Points, in no order, along strands that fork, close into loops and pass close to each other.
(in the rows, 128 means zero)
Two points are linked if the straight distance between their rows is under 83.9.
Ruzev: [115 132 143 124 135  81  99 152  90  98 128 113 196 145 151 157 179 162
 152 120 110 111 141 145]
fizo: [129  85 149 112 141 165 179  94 156 148 101  90  87 171 127 103  85  59
 130 167 147 125  98 113]
dif: [148 140 168  81 120 140  54 207  93 145 104 174 107 141 174  83 140 117
 146 187 128 136 129 120]
kana: [131 123 108 117 109 178 115 154 102 154 142 153 102 152 118  80 147  91
 145 179 164 139 138 106]
mov: [127 132 182  95 124  82  60 191  78  96  97 130 173 144 190 146 166 159
 152 143  96 113 130 139]
Baso: [ 97  96  82 140 126 176 174 108 140 146 163 123 115 155  92 106 175  93
 142 139 143 123 150 114]
lar: [145  98 142 127 134 111 155  84 201 126  76 117  83  93 102 160  72 123
  75  92  76 143  87 146]
lepil: [178 118 178  80 126 113 101 131 178 152  69 155  63 100 144 121  58 120
  86 128  88 140  97 160]
Loz: [116 108  79 147 115 176 183  92 171 151 138 134  69 110  77 113 128 104
  99 113 129 137 129 114]
Megeg: [150 126 138 152 147 105 143  71 128 119 123  90 150 139 118 169  74 122
 114 106 134 131  98 145]
ret: [155 133 133 177 149  99 153  43 137 115 132  86 154 119 109 192  49 130
 105  84 133 132  92 150]
Savin: [165 135 131 129 120 120 119 110 130 133 120 141 113 115 121 136  83 136
 103 125 128 145 115 135]
kegi: [137  85 141 143 153 108 177  72 179 119 104  84 122 136 107 175  80 103
  99 101  99 130  89 141]
sibaf: [140 118 141 118 132 121 119 131 111 124 114 119 139 154 138 128 126 119
 133 147 133 127 122 131]
Pipep: [123 183 106 161 119 119  85 137  64 129 168 125 171 129 112 129 130 132
 151 129 185 138 134 128]
botam: [124 153 129 132 129  79  99 151  98 105 141 133 190 123 141 157 163 182
 138 103 116 124 147 149]
Ruvok: [105 137  78 164 141 138 179 103 197 100 143 125 110  55  94 153 142 177
  88  59 102 115 148 125]
zozoz: [ 92 164 120 133 121 101  62 179  55 113 157 119 193 137 134 131 194 142
 182 148 152 116 152 127]
rogat: [128 114 170  99 139 145 128 134 108 139  93 102 118 170 164  91 111  82
 153 187 152 122 109 110]
Zenel: [136 138 108 136 119 118 144 129 165 114 125 151 106  70 113 141 122 182
  86  91  96 132 139 131]
Nedep: [ 95 156 147 125 126  85  56 181  44 103 132 102 190 143 154 143 177 134
 183 159 148 103 136 129]
mor: [109 118  68 152 111 189 177  99 144 158 171 139  86 127  82 103 145  96
 121 127 153 132 143 110]
Badi: [102 146  68 165 115 175 146 106 102 150 196 130 140 143  92 104 155 102
 156 127 188 131 153 115]
vetu: [150 119 136 131 135 112 134 105 128 126 116 113 138 142 121 148  98 126
 116 125 126 130 112 139]
Zemin: [ 77 152  96 150 147  96 112 118  94 109 179 101 215 141 125 146 193 148
 179  97 146 110 164 138]
lemak: [ 84  98  80 118 119 152 168 150 160 131 158 152 119 125 101 106 222 143
 134 121 101 120 174 117]
taf: [129 118  99 138 113 153 163 103 177 139 117 145  72  83  90 124 114 136
  82 105 108 140 123 122]
nonaf: [111 201  72 179 122 130 111 133 104 118 202 134 176  92 114 127 137 173
 150  89 183 128 165 124]
zafin: [135  87 200  84 149  95 138 138 153 113  67 103 131 160 178 142 112 121
 128 142  80 111 104 138]
vonul: [ 98  94  81 125 120 161 175 131 160 139 148 142  99 128  93 107 191 120
 121 127 109 128 157 114]
kebud: [146  96 190  68 126  92 106 169 162 119  70 150 101 138 177 139 128 147
 104 126  54 124 122 154]
Gude: [ 84 145  90 154 156  96 146 103 131 100 186 109 207 127 120 157 183 167
 156  69 127 115 170 139]
Zemez: [135 111 145  93 113 100 111 176 140 113 106 168 125 121 154 135 168 173
 111 117  69 128 147 141]
per: [144  87 195  74 139  96 129 151 171 119  63 126 107 148 174 138 111 127
 111 132  65 120 109 149]
res: [102 149  97 165 157  94 154  88 134 104 176 105 195 115 116 170 144 167
 135  63 133 118 157 140]
Kur: [150 118 143 105 121  96 118 151 142 119 104 156 122 118 144 143 132 163
 104 115  85 134 131 144]
feb: [110 152 172 111 132  86  57 180  45 105 108  98 173 147 173 136 151 126
 177 174 148 108 120 125]
Tatu: [127 122 163 107 131  91  91 165  94 105 103 122 168 153 168 143 161 149
 149 143 106 113 130 138]
gage: [103 152  71 175 139 146 180  89 180 108 174 121 125  63  96 152 131 168
 106  60 127 112 157 125]
bipif: [131  97 174 120 158 113 161  97 137 117  88  71 142 174 150 140  89  93
 133 145 128 119  91 127]
fata: [ 92  84  89 147 146 157 195  90 157 135 159 105 128 158  90 133 170  90
 137 119 128 116 140 119]
serim: [168 155 119 149 112 135 117  98 120 136 136 142 111 101 112 131  68 134
 105 120 152 147 113 131]
nidaz: [150 155 116 191 133 128 156  34 126 125 152 101 141 104  99 176  43 124
 110  87 154 134 100 139]
besa: [ 94 102  84 159 145 142 199  80 189 127 144 113 107 100  82 150 150 124
  97  80 102 128 132 123]
lepe: [ 95 111  89 159 150 122 196  90 198 108 140 113 120  81  90 165 151 152
  91  60  89 124 134 128]
povat: [139 100 187 101 152 100 141 121 138 113  78  92 142 165 167 142  99 112
 133 147 108 118  97 135]
vas: [140 145 145 110 117 116  73 177  80 124 119 146 144 143 151 116 143 131
 144 161 142 133 130 126]
fub: [ 76 150 108 144 138 101  90 143  72 110 169  98 208 147 128 137 203 136
 193 126 151 103 160 134]
mumus: [123  97 181  89 134 112 113 164 113 115  85 119 142 162 183 122 157 126
 152 161  98 106 123 122]
fifog: [139 145  97 158 112 147 152  98 164 124 135 148  87  63  98 131  93 158
  86  98 122 137 131 125]
daza: [105  78 167  97 137 114 134 160 130 107  96 115 151 166 170 133 186 132
 155 147  80  98 137 123]
tor: [144 170 117 124 104 160  59 189  70 153 148 174 116 133 123  83 131 109
 148 175 180 155 130 102]
zale: [129 145 115 121 108 178  85 172  75 156 145 151 109 155 122  72 144  82
 161 193 187 139 132  97]
zami: [129 147  84 158 112 153 156 109 145 134 161 147 107  87  97 122 118 151
 108 104 141 135 145 122]
Vaged: [126 110 195  83 145 153 145 124 127 158  80  99 100 168 175  70  89  68
 154 197 150 127  99 104]
vez: [138  85 152 132 156 122 176  80 164 125 100  77 123 160 125 154  80  88
 118 128 120 124  88 133]
meri: [109 138  64 155 109 176 168 113 145 144 178 147 103 103  87 107 149 130
 119 112 152 132 157 110]
Vep: [114 155  78 150 103 178 118 144  92 154 185 151 132 136  98  88 164 111
 155 149 187 139 152 107]
funev: [141 122 145 117 132 141 125 125 106 135 112 109 124 164 142 111 107  92
 140 167 156 128 110 123]
mam: [142 130 108 120 107 163 111 150 114 153 140 163  97 131 116  89 133 113
 127 158 152 147 138 114]
kare: [125 171 121 131 113  92  76 181  82 112 149 154 183 111 141 136 167 184
 143 118 130 135 153 135]
kasu: [130  87 183  85 147 153 168 114 162 155  78  98  83 166 154  87  83  65
 133 177 131 124  97 115]
desa: [127 143 165 107 129 111  73 169  66 119 104 112 152 154 168 117 134 111
 163 176 150 119 116 122]
tisos: [165 119 148  99 116 113 114 128 167 136  86 158  78  95 129 129  82 145
  84 117  88 142 113 148]
Mut: [112  93 198  69 134 142 121 169 117 142  75 124 109 160 198  74 154 102
 163 195 109 107 125  99]
Meb: [130 196  74 182 109 159 118 128 104 134 196 148 141  86 104 114 115 156
 137 105 190 135 153 113]
raz: [132 166  82 158 102 164 119 139 101 146 178 158 123 108 101 100 129 135
 132 130 178 145 147 110]
lif: [120  74 131 110 138 153 177 113 170 140 101 110  87 161 116 114 124  81
 120 151 114 125 115 119]
finub: [129 165 123 123 110 112  67 190  77 122 144 162 165 123 140 119 170 162
 149 141 138 137 147 124]
ranat: [114  93 134 118 139 103 149 135 143 109 121 122 153 148 133 152 172 147
 131 116  85 116 139 138]
som: [127 138 115 155 143  96 146  98 131 112 147 116 169 117 117 170 125 165
 118  86 118 127 136 143]
zadek: [166 139 154  85 114 133  66 191 120 152 107 192  86 123 156  90 118 128
 119 166 117 147 130 131]
gada: [ 98 100  87 152 142 147 189  88 167 131 156 113 121 128  86 140 156 115
 116  99 118 124 141 123]
tubag: [106 103 109 115 125 114 161 149 170 113 125 149 119 107 117 141 190 167
 103  96  69 124 154 132]
Mot: [129 174 122 141 116 133  69 157  53 134 148 125 147 146 123 112 123 103
 157 164 192 140 121 120]
Lut: [114 145  96 171 132 145 139  81  93 135 171  96 160 155 105 136 122  99
 150 116 185 124 128 131]
vedil: [139 115 181  69 127 144  85 191 113 146  88 157  99 151 188  78 145 105
 150 192 116 122 129 115]
Vula: [114 117 107 123 126 108 161 142 180 109 119 148 110  81 115 145 163 185
  89  81  72 127 146 132]
deme: [106  82 142 105 129 111 138 159 137 107 115 130 152 152 148 140 199 146
 141 129  72 105 149 131]
zan: [124  80 124 108 129 147 170 109 183 143  95 123  71 136 104 120 118  92
  98 133 101 133 110 126]
duguz: [149  96 144 140 144 113 165  61 189 123  92  94 103 112 101 172  55 108
  87  97  95 138  80 145]
sizuv: [116 157  76 178 117 166 148  85 103 147 189 123 140 130  95 123 122 106
 142 113 190 131 137 119]
mozu: [155 185  94 195 103 169 134  76 109 135 174 141 115  79 100 134  56 133
 117 105 185 138 115 121]
fivev: [102  80 205  74 134 127 126 170 118 128  72 113 128 162 206  94 172 117
 168 178  90 100 127 100]
Vifaz: [129  79 136 113 136 122 165 106 198 130  80 120  80 119 106 146 109 110
  85 107  75 136 100 135]
nade: [122 111 116 141 143 101 158 110 151 113 138 119 151 123 116 163 144 154
 113  92  97 124 137 141]
bagal: [158 106 154 112 134 148 149  89 154 150  96  99  89 153 126 116  49  73
 117 151 146 135  89 130]
Nirus: [101 199  82 171 121 124  93 139  79 125 196 128 187 114 113 125 149 154
 164 105 188 134 158 125]
fele: [180 135 188  95 143 114 103 111 131 143  80 109 106 141 157 122  37  97
 117 151 139 138  83 148]
Nadul: [171 175 114 166 103 150 107  99 103 141 151 150 110  93 108 122  55 132
 113 124 177 152 109 125]
tav: [144 170  95 191 118 153 149  57 118 135 170 121 129  95  97 148  65 128
 118  96 172 134 117 130]
Dogi: [140 187 125 135 111 134  45 186  50 139 151 156 138 131 122 102 126 118
 152 166 185 151 126 111]
sumig: [147 106 180  71 116  96  91 187 145 121  84 171 106 131 178 130 148 159
 109 131  58 128 135 149]
maz: [166 150 129 111 107 138  81 165 110 148 127 181  98 115 132  98 110 132
 118 152 142 153 129 121]
zadon: [122 159 109 161 132 114 114 105  85 124 159 104 175 141 115 144 126 128
 147 115 171 129 130 137]
leki: [181 125 184  82 134 110  97 132 150 147  77 139  88 126 159 119  55 113
 106 145 110 138  97 154]
bav: [116 167  77 192 136 154 175  68 167 108 179 119 128  65  97 158  99 161
 109  62 146 112 149 126]
Von: [139 135 159  91 118 120  66 197  89 125 107 162 134 140 169 109 158 138
 143 165 118 131 135 127]
Teka: [175 130 159 117 134 137 119  96 129 147 101 109  99 143 134 118  41  87
 118 150 155 140  87 137]
fezes: [ 88  85 106 106 124 129 162 160 162 117 137 152 126 128 117 124 228 152
 129 116  69 114 168 123]
Fav: [166 130 146 113 120 101 110 131 143 126 103 155 107 104 134 141  93 157
  94 116 100 142 119 146]

A piece is two or more points that can be reached from each other along the links. Count, over all rows, the pieces, the separate loops (a circle has one, a figure eight two, a Y none), the forks (points with three links) and the tips (points with one).
pieces -> 3
loops -> 8
forks -> 12
tips -> 2

How many points has the smallest loop of links through each point below? Write none if it is on no loop.
vedil -> 12
feb -> 20
Fav -> 15
Savin -> 9
Lut -> 10
Mot -> none
Baso -> 11
meri -> 6

A fork is a point with three links, a tip a point with one. Leave the first point through the second and follow the links. Name the first fork or tip that comes.
Teka; fele -> Fav
zadek; maz -> Pipep
Mot; Dogi -> dif
gada; besa -> bav
bav; gage -> Baso
kasu; Vaged -> vetu
fub; Zemin -> mumus
Fav; tisos -> fizo
nade; som -> vas

Name the points in between on the shortest way along the links from the first point to the second, in order.
tubag; Ruvok -> fezes, lemak, vonul, Baso, fata, gada, besa, lepe
vez; Fav -> bipif, povat, zafin, per, kebud, sumig, Zemez, Kur
Ruzev; desa -> botam, kare, finub, vas
fele; Megeg -> leki, lepil, tisos, Fav, Savin, vetu
deme; Zemin -> ranat, nade, som, res, Gude
Nirus; kana -> Pipep, Mot, Dogi, tor, zale
